A landscape with many valleys, sampled at points; each row gives a point and its height.
A ball rolls from a point to the lowest of its 5 nearest points, and stops where none of them is lower. Distance is the straight distance between rows; heights are no part of it.
K751 height 91: [107 124 175 167 146 140 143 135 133  97 109 130 161 143 136 169 120 163
  89 133 107  50]
K779 height 202: [134 132 133 129 139 161 158 149 151 112 110 115 149 113 142 136 110 139
 119 127  97  88]
K995 height 290: [103 162 140 156 139 108 109 103  95 199 108 139 148 192 130 157 175 175
  79 148 132  99]
K410 height 227: [176 129  89  85 126 130  99 158 148 122 114  87 106  90 108  60 105  71
 162 201 101 198]
K694 height 549: [146 146 128 119 148 152 129 165 168 108 128 114 133  95 157 114 141 146
 114 127 106 159]
K795 height 193: [143  90  91  96 125 117  95 131 125 151 143 130 109  79  99  84 113  50
 245 140 118 169]
K4 height 243: [132 155 102 105 121  84  96 108  89 233 131 151 120 196 103 137 181 140
  81 144 154 196]
K109 height 298: [147 172 116  92 136 125 110 143 131 207 138 149 121 189 127 148 152 151
  86 156 136 179]
K667 height 323: [118  96 124 150 104 137 156 103 108 108 105 128 132 116 118 137 103 104
 169 105 138  85]
K941 height 184: [107 120 148 133  92  50 120 111  87 127 148 130 151 160  53  99 115 113
 159 118 195 145]
K355 height 40: [107  75 124 134 124 176 158 116 120  50  84 127 150  62 163 156  95 124
 172  90 105  76]
K105 height 73: [116 130 119 135 136 116 141 145 101 153 117 129 137 166 103 144 135 136
 103 147 133 107]
K690 height 148: [128  71 125 119 127 187 122 147 130  60  93 103 175  44 140 124 131 116
 169 141 108 132]
K108 height 205: [134  79 108 110 109 110 116 110 119  85 125 124 112  84 104  99  98  72
 203 117 128 141]
K491 height 599: [120 132 110 146 152 189 137  80 154 124 121 148 133 102 192 173 136 160
 151  86 106  68]
K325 height 346: [ 91 113 132 169 101  85 139 100  92 127 114 156 149 159 103 152 111 122
 166  93 187  71]
K131 height 194: [149 117  97 114 137 161 138 104 132 149 122 139 115 115 171 151 153 122
 184  84 114 117]
K698 height 78: [ 97 123 164 179 162 159 119 125 164 101 144 142 132 107 167 156 124 173
 107 100  91  48]
K539 height 233: [102  94 153 130  99  78 105 118 121 110 152 109 127 118  72  83  88  76
 193 109 171 149]
K788 height 113: [151 159  96  86 153 144 122 129 144 199 137 135 115 145 160 155 172 144
 115 118  94 175]
K41 height 244: [154 135  87  89 152 141 118 154 151 163 130 108 118 101 122  88 140 100
 153 143  97 183]
K450 height 197: [ 96 103 156 134  91  72 116 110 109  92 151 119 128 137  54  86  93  99
 173 111 183 125]
K271 height 441: [136 151 129 115 118  99 135 151  90 137 122 108 139 166  80 105 134 121
  99 163 163 148]
K134 height 92: [107  88 131 133 111 142 159 134 102  73 108  98 153  88 111 130 101 117
 145 131 131  64]
K264 height 247: [101 100 134 140  91  85 142  97 112 116 132 155 111 131 108 127 105  94
 200  81 165 105]
K71 height 291: [ 81  99 140 136  82  69 111 101 110  71 152 135 115 131  89 108  82  99
 187  71 193  89]
K748 height 31: [137 171 171 141 140 128  91 160 164 129 184 138  75 162 164 136 129 186
  33 139 112 177]
K367 height 293: [138 114 144 125  73  90 155 144  90 126 124 109 143 154  69 106 101 116
 129 168 176 141]
K964 height 101: [102 168 205 187 157 121  70 153 122 144 173 147 108 171 167 156 151 182
  30 160 119 126]
K364 height 206: [143  92 175 143 146 164 119 146 175  92 144 133 148  75 178 157 146 150
 128 107  86 162]
K777 height 285: [125 105 126 130 100 119 160 127  95 111 116 117 123 134  87 117  97 117
 140 108 158 107]
K577 height 85: [ 71 140 174 206 165 123  96 110 121 119 132 129 157 156 152 169 157 162
  72 130 102  22]
K344 height 71: [104  85 152 152  76  80 152 123  85  85 132 107 157 148  58 105  83 109
 150 116 180 101]
K843 height 199: [145 193 138 110 133 116  98 176 133 126 142 140 117 190 142 120 117 167
  46 166 125 180]
K201 height 123: [144 140 102 109 126 123 134 120 116 191 125 146 102 163 113 157 158 114
 141 103 155 150]
K900 height 250: [106 120 118 163 122 116 160  75  91 141 110 154 134 146 153 158 126 123
 148 108 157  47]
K590 height 466: [128 134 135 121 114  77 147 121  87 161 137 146 136 170  83 128 126 120
 139 128 164 157]
K96 height 157: [108 152 158 174 150 144 113 121 130 140 133 130 146 167 148 149 153 178
  81 128 114  65]
K836 height 317: [111 117 109 142 140 173 159  72 131  86  97 160 142  97 177 172 134 137
 160  81 120  64]
K515 height 207: [109 123 105 146 123 134 136  84 106 158 120 157 135 134 143 149 149 120
 151  78 145  67]
K189 height 415: [142 115 111 135 116  96 144 118 106 111 123 119 126 141  96 121 107 101
 157 118 166 127]
K683 height 232: [125 125 170 122  87  50 119 123  78 125 144  98 137 148  57  85 111  94
 147 145 182 151]
K437 height 222: [117 102  94 124 104  89 138  65 117 104 124 156 101 110 133 134  92  85
 203  76 151 138]
K971 height 181: [164 115  83  87 135 118 119 118 123 143 142 132 108  94 119 107 130  68
 193 115 112 172]
K250 height 110: [145  94 113  94 119 155 117 145 124  99 118 101 138  66 112  95  98  73
 177 155 101 150]
K155 height 75: [ 91 150 198 174 137 160 141 137 145  99 138 123 161 146 125 148 128 191
  54 139  95  69]
K642 height 279: [149 145 132 125  91  67 120 137  84 145 140 103 126 171  80  89 136  96
 107 163 167 166]
K796 height 72: [107 126 143 126  90  67 128 114  91 115 138 137 117 155  74 115  98 103
 184 107 193 130]
K470 height 271: [168 147 134 118 157 157 122 159 185 137 140 123 117 113 169 132 161 157
 104 132  95 167]
K671 height 154: [148 126  76  99 139 156 130  99 138 193 137 138 105 131 153 149 152 121
 161  93 112 164]
K504 height 239: [147 160 140 107 145 138 111 192 175  94 147 130 104 100 149 103 110 140
  75 173 111 188]
K519 height 302: [143 117 113 116 148 166 146 142 161 111 110 132 149  76 154 118 134 139
 160 128 100 149]
K931 height 263: [140 129 132 118 124 139 157 147 105 101 113  94 144 140  81 110 101 117
 109 146 138 108]
K153 height 93: [116  69 116 131 109 153 144 122 115  63 100 108 137  61 120 114  98  85
 178 121 122  99]
K447 height 189: [148 129  93  85 121  96 130  91 110 183 130 152  94 154 126 112 144  94
 177  99 138 161]
K225 height 330: [112 114 104 136 132 136 148  82 106 132 107 143 129 125 135 143 114 127
 147  94 130  74]
K648 height 41: [156 106 115 104 126 150 130 123 133 114 122 117 124  76 128 105 130  95
 174 138 114 152]
K480 height 74: [115 190 173 162 136 123  82 159 134 132 164 153 107 191 162 154 152 187
  32 171 119 137]
K270 height 109: [128  68 137 127 105 129 150 128 104  60 108  83 149  92 113 111  89 106
 134 136 137  99]
K91 height 468: [123  97  99 126 117 161 164  81 142  90 109 170 130  72 170 147 128 125
 185  92 117  77]
K706 height 280: [131 126 147 135  81 109 158 136  96  92 109  97 142 152  65 102 114 123
  93 162 153 107]
K376 height 54: [147 129 121 109 144 137 144 150 135 149 128 110 124 147 131 126 129 123
 105 122 117 131]
K80 height 242: [133 189 147 102 123 146 122 184 136 106 139 112 130 145 120 120 126 148
  48 169 120 156]
K886 height 204: [122  86  84  99 116 103 122  84 124  98 119 144 101 102 140 114 112  66
 222  76 137 147]
K407 height 51: [134 139 114 131 117  99 142 116  91 196 127 155 126 183 105 135 154 141
 124 112 155 125]
K827 height 249: [129  97 123  99 113  87 105 137 115 132 131  95 127 109  91  92  86  61
 177 140 132 156]
K233 height 269: [ 83 122 138 193 100  73 108  49  78 159 115 175 127 171 121 164 139 150
 157 106 194  69]
K677 height 76: [153 153  93 102 136 112 130 127 124 196 137 137 118 168 111 116 138 117
 125 118 131 160]
K126 height 81: [ 88  73 101 136 100 124 153  78 114  51 111 143 113  61 149 119  89  79
 203  91 152 106]
K885 height 20: [122 147 108 111 133 122 122  96 123 206 124 142 123 172 131 158 171 152
  91 100 134 118]
K526 height 314: [130  88 106 115 118 140 149 104 116  91 112 137 123  83 142 129 117  90
 191  98 121 110]
K536 height 312: [104 120 102 164 113 144 128  62 119 133 107 167 122 148 164 174 130 131
 162  86 148  29]
K870 height 459: [145 125 100 101 133 133 124 152 131 126 121 104 129 100  98  80 105  95
 134 153 108 163]
K507 height 163: [119  97 166 177 150 168 135 134 182  92 128 134 133  83 180 152 143 169
 121 101  82  95]
K252 height 53: [108 102 154 147 131 174 147 158 125  48  99  83 166  68 125 122  94 132
 114 132 108  82]
K927 height 261: [122 172 116 121 124  99 132 116  88 195 125 154 132 182 105 145 161 149
  87 153 152 147]
K637 height 82: [ 78 126 179 192 169 159 119 123 170 123 142 133 143 128 162 167 151 163
  94 116  95  30]
K632 height 158: [100 175 167 159 158 135  84 137 126 161 147 147 146 172 138 159 156 185
  37 148 127 107]
K426 height 149: [107 123 114 133 111  91 133  90  89 156 126 161 108 171 142 143 141 118
 165  91 174 106]
K61 height 493: [170 147 104  79 147 154 108 189 161 123 132  98 121  82 138  96 119 104
 108 202  99 201]
K906 height 141: [130 129  99 131 133 117 140  87  98 188 133 159 103 169 130 150 143 127
 163  79 140 120]
K309 height 22: [104  52 122 121 111 133 133  89 103  41 105 128 144  64 135 118  86  98
 217 104 123 115]
K561 height 310: [127 126 133 127 109 120 150 153  98 101 116  93 137 164  91 112 103 133
  71 181 160 114]
K972 height 196: [103 110 110 154 108 116 132  64  92 145 112 167 122 162 112 157 114 128
 162  87 183  75]
K64 height 236: [103 121 140 181 122 130 136 102  99 121  96 136 154 160 112 164 131 139
 113 110 146  27]
K816 height 311: [114 117 149 158 119 112 153 136  83 125 105 123 148 155  74 115 126 128
 121 134 158  84]
K649 height 289: [120 128 142 162 110 131 143 106  88 144 108 140 151 171 102 147 138 158
 120 131 155  76]
K28 height 315: [ 87  78 161 158  84 100 142 100  81  87 127 121 139 135  77 116 102 119
 157  99 191  66]
K319 height 69: [104  98 152 146 144 167 148 132 141  80 107 127 164  83 145 152 125 159
 121 101  93  70]
K16 height 67: [140 100 129 118 133 161 138 175 143  63 115  84 152  61 141 117 106 135
 127 134  90 124]
K924 height 547: [138 131 130 100 132 158 135 161 147 114 107 113 129 112 132 112 107 121
 110 145 127 131]
K904 height 165: [103 139 138 179 136 139 107  99 107 148 101 142 154 182 126 168 159 151
  89 152 145  44]
K231 height 248: [164 134 100  71 119 112  89 140 130 161 143 103  94 131  91  88 113  62
 164 166 112 186]
K272 height 277: [160 177 124  75 112 128 112 177 132 125 121 110 117 147 128 103 128 119
  80 176 127 169]
K804 height 237: [166 129  75  73 142 141 115 120 151 182 139 107  94  98 137 120 149  86
 163 127 120 186]
K622 height 420: [128 125 115 139 151 187 112 105 165 130 118 155 123 107 175 160 158 165
 153  92  89 107]
K531 height 159: [140 139 128 132 155 155 131 114 185 145 130 146 132 136 165 166 153 158
 109  98 103 107]
K936 height 108: [ 90  65 111 140  83 102  99  74 113  65 129 130  97  56 131 112  81  67
 228  90 148 113]
K524 height 282: [145 182 137 101 107 130 133 174 115  90 134  92 120 133 108  93 118 109
  66 203 137 155]
K822 height 292: [131 155 153 112 113 139 144 159 128 102 125 107 139 151 106 120 112 146
  67 177 117 147]
K340 height 84: [137 138  91 126 143 130 133 115 115 172 117 135 139 157 142 144 156 140
 135 108 128 121]
K917 height 238: [128 147 133 151 111  67 121  74  69 188 123 169 146 186 102 161 152 138
 129 125 191 116]
K145 height 117: [117 115 144 149 135 139 154 131 109 114 100 107 159 139 112 146 106 152
 101 131 121  58]
K68 height 340: [140 123 160 147 139 159 121 195 183  95 157 111 137  64 167 113 130 155
 101 155  87 186]
K297 height 201: [153  85 115  98 116  98  67 131 139 160 166 108  91  77 108  76  89  42
 233 139 107 178]
K282 height 166: [154 128 100 107 156 155 142 109 153 163 136 141 120 103 162 128 159 131
 159  87 102 151]
K15 height 622: [138 168 125 114 134 137 134 150 126 155 117 143 133 168 129 123 147 151
  92 150 116 147]
K568 height 146: [140 137 119 106 118 155 143 182 138  82 135  76 140 100 116 109  86 137
  67 166 117 142]
K965 height 121: [143 191 132 125 150 128 106 172 159 154 169 148 111 167 171 125 141 165
  35 158 119 195]
K255 height 287: [132 111 119 111 134 105 143 127 116 155 126 126 115 128 105 120 131  93
 162 119 146 137]
K283 height 139: [128 134 158 158 174 152 111 117 174 149 145 139 142 111 189 161 148 175
 107 114  86  99]
K186 height 122: [ 99 156 208 206 142 128  96 134 157 143 138 141 128 167 157 150 157 179
  47 149  86  86]
K430 height 190: [150 173 107 105 159 159 105 142 163 175 144 128 103 153 156 123 155 157
  68 122 107 174]
K300 height 79: [115 156 175 146 139 130 139 153 142  98 139 129 145 152 125 142 118 172
  26 164 104 115]
K586 height 442: [ 78 123  89 146  97 121 148  43 118 130 119 188  75 129 175 155 142  99
 195  67 163  75]
K897 height 428: [111  82 132 133 150 162 139 126 143  87 124 127 145  76 163 136 128 128
 161 104 101 112]
K348 height 274: [140 170 145 129 127 149 147 149 141 125 111 124 135 136 108 128 110 172
  82 152 112 106]
K830 height 169: [132  91 101 109 112 135 150 136 110 111 117 110 136  92 106 116  83  84
 175 148 128 124]
K168 height 187: [116 165 145 128 135 143 136 152 130 136 121 133 138 169 123 149 131 170
  54 161 127 122]
K291 height 437: [141 143 108  97 139 158 113 152 163 136 131 123 137  99 150 107 139 131
 146 123  89 169]
K521 height 412: [121 113 118 116 126 125 161 112 103 116 107 139 133 129 125 133 104 104
 141 121 133 102]
K249 height 168: [157 100  81 100 132 118 141 105 120 153 134 152 116 121 137 132 149  82
 181  99 117 148]
K528 height 229: [153 109 101  87 138 164 118 158 126 129 117 102 131  77 121  98 113 103
 166 162  96 167]
K527 height 294: [138 140 143 127 158 158 128 132 164 126 137 127 127 105 149 128 134 157
 121 110  97 114]
K438 height 145: [135 140  87 109 124 128 135  84 121 184 128 135 117 148 153 149 160 128
 175  61 147 119]
K930 height 212: [130  99  99 129 120  93 128 121 108 134 130 133  98 114  96 102 108  75
 207 107 142 148]
K862 height 152: [163 139 151 118 142 145 103 145 207 133 183 127 102  93 184 135 175 160
 125 137  83 232]
K505 height 299: [151 158 112  78  98 106 131 160 118 131 116 111 118 155  86  93 122 116
  80 188 142 170]
K997 height 177: [119 115 163 184 171 171 125 103 187 116 149 153 132  89 196 168 161 151
 124  91  81  86]
K360 height 228: [133 105 105 110 136 146 140 106 122 106 114 135 140  97 149 125 126 107
 186  94 126 124]
K299 height 224: [146 130 106  74 122  99  82 134 118 162 144 113  87 112  85  80 112  51
 202 138 119 201]
K852 height 155: [139 131 137 142 166 163 107 146 172 136 137 129 136  90 170 140 147 157
 150 104  83 144]
K544 height 246: [106 111 150 119 100  65 109 142 117 125 152  98 127 130  61  88  90  83
 189 135 171 150]
K919 height 354: [140 127 133 123 105 112 140 151 104 123 112  88 128 113  96  87  96  86
 137 154 132 148]
K998 height 63: [115 125 170 129 129 141 137 176 142  62 115  89 147 105 118 112 107 153
  64 168 108 115]
K83 height 45: [110 111 158 132 145 155 160 154 138  65 105 102 151 109 126 131 100 147
  96 126 100  77]
K582 height 115: [155 119 167 169 163 146 114 136 194 135 161 137 113 105 189 150 141 177
 117 108  82 159]
K443 height 42: [135 140 110 112 117  69 119 122  96 180 147 144 118 175  96 107 135  96
 153 119 179 163]
K353 height 489: [148 145  98  98 122 119 134 146 111 159 120 117 116 137 102 114 121 102
 132 133 140 144]
K257 height 319: [142 153  81  95 132 114 126 156 139 156 132 108 118 154  98  98 128  96
 114 152 126 185]
K161 height 161: [121  81 151 160 141 174 127 140 162  68 127 137 176  59 155 145 124 161
 131 111  86 108]
K493 height 221: [171 129  92  64 135 121 104 126 133 164 146 111 107 105 113  86 120  66
 190 147 101 203]
K60 height 183: [131 114  92 106 119 117 142  75 112 144 125 156  90 110 152 137 133  96
 216  78 129 135]
K516 height 164: [145 130 131 130 158 158 120 131 203 168 146 135 127 111 191 152 177 162
 146  99  87 149]
K983 height 107: [127 132 146 164 153 149 111 131 160 139 140 146 129 120 169 162 135 175
  99 115  99  79]
K487 height 334: [140 101 109 101 130 151 132 160 141  94 111  85 136  77 110  97 108  93
 127 159 114 161]
K214 height 174: [121  58 108 121 109 157 136 102 114  78 111 131 141  63 141 110 109  93
 207 113 119 114]
K149 height 208: [117 131 128 163 134 158 145 106 127 145 113 134 139 157 150 157 122 158
 101 110 108  72]
K382 height 413: [126 113  97 119 146 167 146 107 140 123 112 154 130 104 170 150 141 153
 161  84 108  89]
K859 height 402: [170 131 131  96 130 158  83 190 175  88 144 111 129  65 159  88 125 113
 121 208  96 221]
K771 height 419: [104 123 144 162  84  82 125  85  87 145 117 155 147 170  76 144 128 132
 148 100 187 123]
K808 height 230: [132 101 109 117 120  86 119 114 115 159 140 110 117 125 112  99 121  69
 185 124 140 159]
K629 height 223: [143 106 109 116 121 132 144 153 111 100 112  91 148  94 100 104 103 101
 133 156 130 129]
K42 height 136: [130 189 150 116 131 129  87 162 123 154 178 158 109 190 143 154 169 191
  25 179 125 167]
K320 height 231: [163 139 152 145 156 150 133 145 189 116 145 139 125  90 168 128 149 158
 110 128  91 174]
K182 height 240: [ 95  96 118 149 111 113 146  74 110 110 115 146 105 112 143 138 105 101
 185  69 157  98]
K412 height 430: [158 142 136 114 157 149 112 170 188 113 138 117 140  89 146 113 136 139
 109 157  99 184]
K163 height 116: [169 130 148 134 155 147 101 139 201 159 174 129  98 100 192 145 165 175
 100 101  95 188]
K598 height 213: [ 85 134 135 153 103  85 132  65  75 163 112 166 143 180 109 174 139 116
 158  93 194  90]
K867 height 219: [145 143 155 141 157 160 125 169 194  96 151 125 108 110 175 139 124 156
  83 161 115 177]
K230 height 182: [123 153 117 142 126  70 108  87  83 212 135 170 128 202 109 151 155 148
 124 116 172 143]
K733 height 241: [ 93 115 148 148  97  58 116  84 109  92 122 142 126 131 100 120  82 100
 189  77 186 102]
K164 height 153: [125  80 119 119 129 166 145 142 136  83 112 115 146  71 137 116 106 119
 168 130  89 130]
K990 height 467: [140 159 123 123 124 116 123 137 117 161 116 130 120 183 104 116 145 161
  62 176 123 138]
K802 height 134: [ 81  89 126 131  93  79 105 104 111  45 130 126 125  83 107 122  82  98
 216  79 173 114]
K424 height 23: [140 150 135 127 147 143 129 170 155 106 128 131 134 131 134 122 129 155
  78 159 109 144]
K341 height 393: [106 101 132 145 105  93 152 110  96 123 123 147 137 155  92 125  99 109
 170 102 174  98]
K458 height 218: [120  86 107 125 108 116 133  82 117  98 125 121 105  89 136 108 109  73
 210  85 130 130]
K641 height 457: [157 169 124  92 143 122 127 160 157 145 144 124 108 131 143 110 139 134
  89 158 104 178]
K216 height 511: [ 81 104 160 169  77  59 135  81  87  89 134 153 151 150  77 135 115 123
 185 104 200 105]
K9 height 60: [100 148 179 151 133 141 153 153 121  91 114 101 160 141 103 149 116 162
  68 161 129  94]
K202 height 273: [132 176 112  77 129 111 111 150 105 161 124 129 107 180 103 126 136 141
  69 172 147 177]
K559 height 209: [109 121  97 122 115 112 152  82 126 130 120 155  90 127 140 140 119  90
 204  74 152 117]
K681 height 77: [154 150 115  86 157 166 105 151 178 170 163 120  95 123 176 127 161 143
 104 112  95 198]
K620 height 83: [169 154 158 132 145 142  97 170 190 123 171 138  77 113 194 132 136 174
  71 146 102 210]
K791 height 278: [135 142 141 101 100 138 135 180 123  88 124  61 107 120 111  93 109 101
  75 196 127 147]
K290 height 328: [146 125 132 108  91  94 119 151 101 131 125  83 126 147  68  77 107  84
 129 171 164 160]
K991 height 114: [103  70 116 122  90 103 147 104 102  66 113 113 123  78 121 109  65  80
 188 104 157 101]
K712 height 344: [116 128  95 128 127 145 133  70 128 155 124 160  99 122 172 168 143 126
 174  80 131  74]
K103 height 156: [151 156 154 124 140 143 112 171 183 124 159 120 114 116 161 124 131 163
  58 141 107 179]
K379 height 191: [106 148 136 177 172 147 123  96 141 156 114 147 144 138 150 175 160 162
 119 115 128  39]
K750 height 559: [ 95 117 154 182  93  75 144  95  72 112 105 160 146 173  95 142 135 139
 143 125 202  83]
K739 height 510: [121 161 127 147 133 140 109 121  98 195 107 155 140 195 111 122 170 169
  64 155 152 120]
K993 height 264: [157 143  94  69 137 111 119 114 125 195 138 134 119 134 112 111 165 112
 147 113 128 186]
K395 height 320: [103 117 116 160 125 129 149 102  98 137 102 148 141 149 104 145 109 136
 132 111 149  68]
K118 height 120: [126 139 111 123 142 121 140  92 119 169 119 155 133 163 109 150 142 120
 138  93 140  92]
K508 height 64: [134 156 180 165 161 137  96 164 156 135 164 138 105 147 176 158 137 167
  47 154 110 142]
K896 height 288: [114 177 112 104 132 116  97 144 121 171 145 139 134 192 139 144 174 193
  51 154 132 166]
K630 height 272: [158 139 100  93 120  96 132 138  99 181 141 127 109 177 100 100 138  96
 131 136 145 201]
K985 height 313: [136 129 100 111 134 133 146 118 117 136 109 146 140 112 128 122 126 119
 154 102 120 111]
K854 height 404: [153 102 121 107 134 179 109 180 178  99 118  99 148  45 132 111 132 115
 146 173  84 176]
K11 height 52: [150 143 164 149 145 128 110 159 174 133 176 138  65 121 199 149 130 176
  58 142  96 192]
K440 height 220: [167 163 141  93 137 154  98 192 175 111 166 122  99  97 166 107 117 144
  88 175  95 208]
K428 height 485: [152 140 146 116 148 147 115 180 164  87 131  95 139  97 146 103 124 149
 101 158  95 166]
K349 height 226: [144 157 111 113 157 136 136 119 159 181 117 135 116 146 164 143 146 145
 103 113  99 147]
K494 height 66: [106 106 149 146 120 154 161 137 115  83 100  98 157 113 107 137 102 138
  95 132 128  34]
K747 height 550: [151 143 112  93 144 157 113 184 154 120 128  78 135  87 130  74 114 100
 109 195  93 192]
K989 height 262: [107 101  99 149 104 103 148  75 104  91 108 143 130 119 125 143  97 110
 167  93 160  65]
K640 height 265: [116 143 120 163 123 109 121  80  76 187 122 159 145 193 117 167 172 150
 112 120 169  81]
K986 height 96: [ 80 119 170 166 134 137 156 141 103  95 107 104 154 146 100 154 123 169
  72 151 124  43]
K45 height 300: [137 143 118  94  96  55 104 149  98 151 154 117 112 175  63  80 131  80
 137 164 155 195]
K840 height 225: [130 117 123 123 104  66 126 107  99 148 147 144 114 154  88 101 119  99
 182 103 169 158]
K992 height 234: [135 147 131 142 158 136 128 133 158 166 134 148 137 154 148 153 139 157
 101 108 111 130]
K697 height 147: [154 149 127 116 148 152 110 157 192 151 164 120 117  93 176 119 148 158
 111 124  98 207]
K653 height 65: [112  72 130 134 123 172 164 156 128  37  95 112 171  49 131 131 103 119
 137 139  93  69]
K558 height 251: [143 187 115 106 125 115 123 168 108 137 119 113 132 179 115 118 147 144
  54 187 146 172]
K752 height 392: [128 170 133 124 136 129 112 128 144 163 143 137 135 171 136 142 151 163
  49 163 115 142]
K903 height 68: [105 115 130 146 128 156 160 104 127  93 111 142 136 124 155 153 122 129
 163  86 128  59]
K387 height 276: [112 113 149 135 104 131 174 140  85  90  97 103 138 137  84 114 123 146
  83 154 138  87]
K280 height 284: [152 122 114 101 112 101 119 157 109 149 122  98 115 130  84  67 100  88
 140 166 137 157]
K198 height 55: [105 127 159 145 135 162 158 172 119  64 112  90 168 119 104 131 102 164
  54 155 123  86]
K492 height 270: [148 147  88  82 121  93 107  93  97 220 157 148 106 181 105 136 186 130
 119 124 140 201]
K308 height 210: [116  88 114 138 115 158 157 104 117  84 100 130 133  86 146 129 118 103
 155 105 106  86]
K56 height 129: [151 148 115 112 159 160 127 145 166 170 145 132 129 120 171 145 174 152
 126 116  95 164]
K380 height 295: [150 162  94  93 119 108 121 156 117 172 131 122 119 161  80  97 137  89
 118 162 150 188]
K390 height 150: [103 129 138 179 142 150 155 110 117 114 110 144 162 139 138 151 129 142
 120 110 127  55]
K923 height 409: [151 157  99  96 142 144 145 134 129 169 135 116 114 146 129 128 155 126
 117 117 128 169]
K279 height 283: [146 152 130 107 104  61 112 127  99 177 137 129 134 188  71 103 163 110
 117 167 175 197]
K565 height 86: [146 145 158 150 143 139 121 143 188 147 171 148 109 132 186 142 166 182
  83 119 119 152]
K734 height 326: [152 188 117  82 130 145 122 189 141  99 144 108  99 127 143  93 120 125
  64 197 130 199]
K890 height 118: [119 117 158 163 162 159 167 147 154  85 123 125 158  92 159 162 123 155
 121 123  87  92]
K872 height 281: [ 92 130 120 173 132  96 124  71  81 155 121 161 128 181 132 173 163 138
 130 107 162  53]
K418 height 80: [129 147 171 163 158 143 133 161 152 107 135 115 150 150 141 154 123 170
  72 151 103  93]
K459 height 135: [155 139  92 100 142 125 130 106 139 167 123 132 130 124 136 128 138 119
 152 104 114 147]
K787 height 697: [162 140 117  81 134 142 122 180 168 120 108 108 132 100 130  93 133 110
 112 158  93 173]
K147 height 102: [122 146 170 180 169 145 120 146 166 112 145 130 121 134 153 148 133 181
  70 125 108 106]
K128 height 195: [118 109 146 134  82  81 139 121  74 106 125 102 140 143  61 104 110  96
 136 124 173 122]
K732 height 140: [ 81 149 153 178 131 146 120 113 107 122 117 135 159 166 116 158 140 162
  75 150 125  50]
K54 height 245: [120 142 113 144 158 161 137 115 148 145 109 129 131 127 153 143 152 140
 146  88 106 117]
K835 height 130: [117 106 181 187 165 164 111  95 174 122 152 150 128  82 191 175 148 170
 144 103  85  60]
K218 height 162: [110 159 157 158 142 144 139 123 121 140 112 133 147 177 105 151 139 161
  67 150 135  82]
K759 height 200: [156 105  94  76 134 127 119 125 134 137 129  94 106  92 119  81 112  78
 174 148  96 177]

Where does a ball stop that starts at each point below?
K872 -> K407
K202 -> K748
K255 -> K648
K233 -> K407
K859 -> K748
K751 -> K83
K900 -> K407
K61 -> K748
K559 -> K885
K561 -> K648
K706 -> K648
K437 -> K885

Write out the way that a ball takes from each point below.
K325 -> K972 K426 K118 K407
K182 -> K559 K60 K249 K459 K340 K885
K904 -> K732 K751 K155 K9 K198 K83
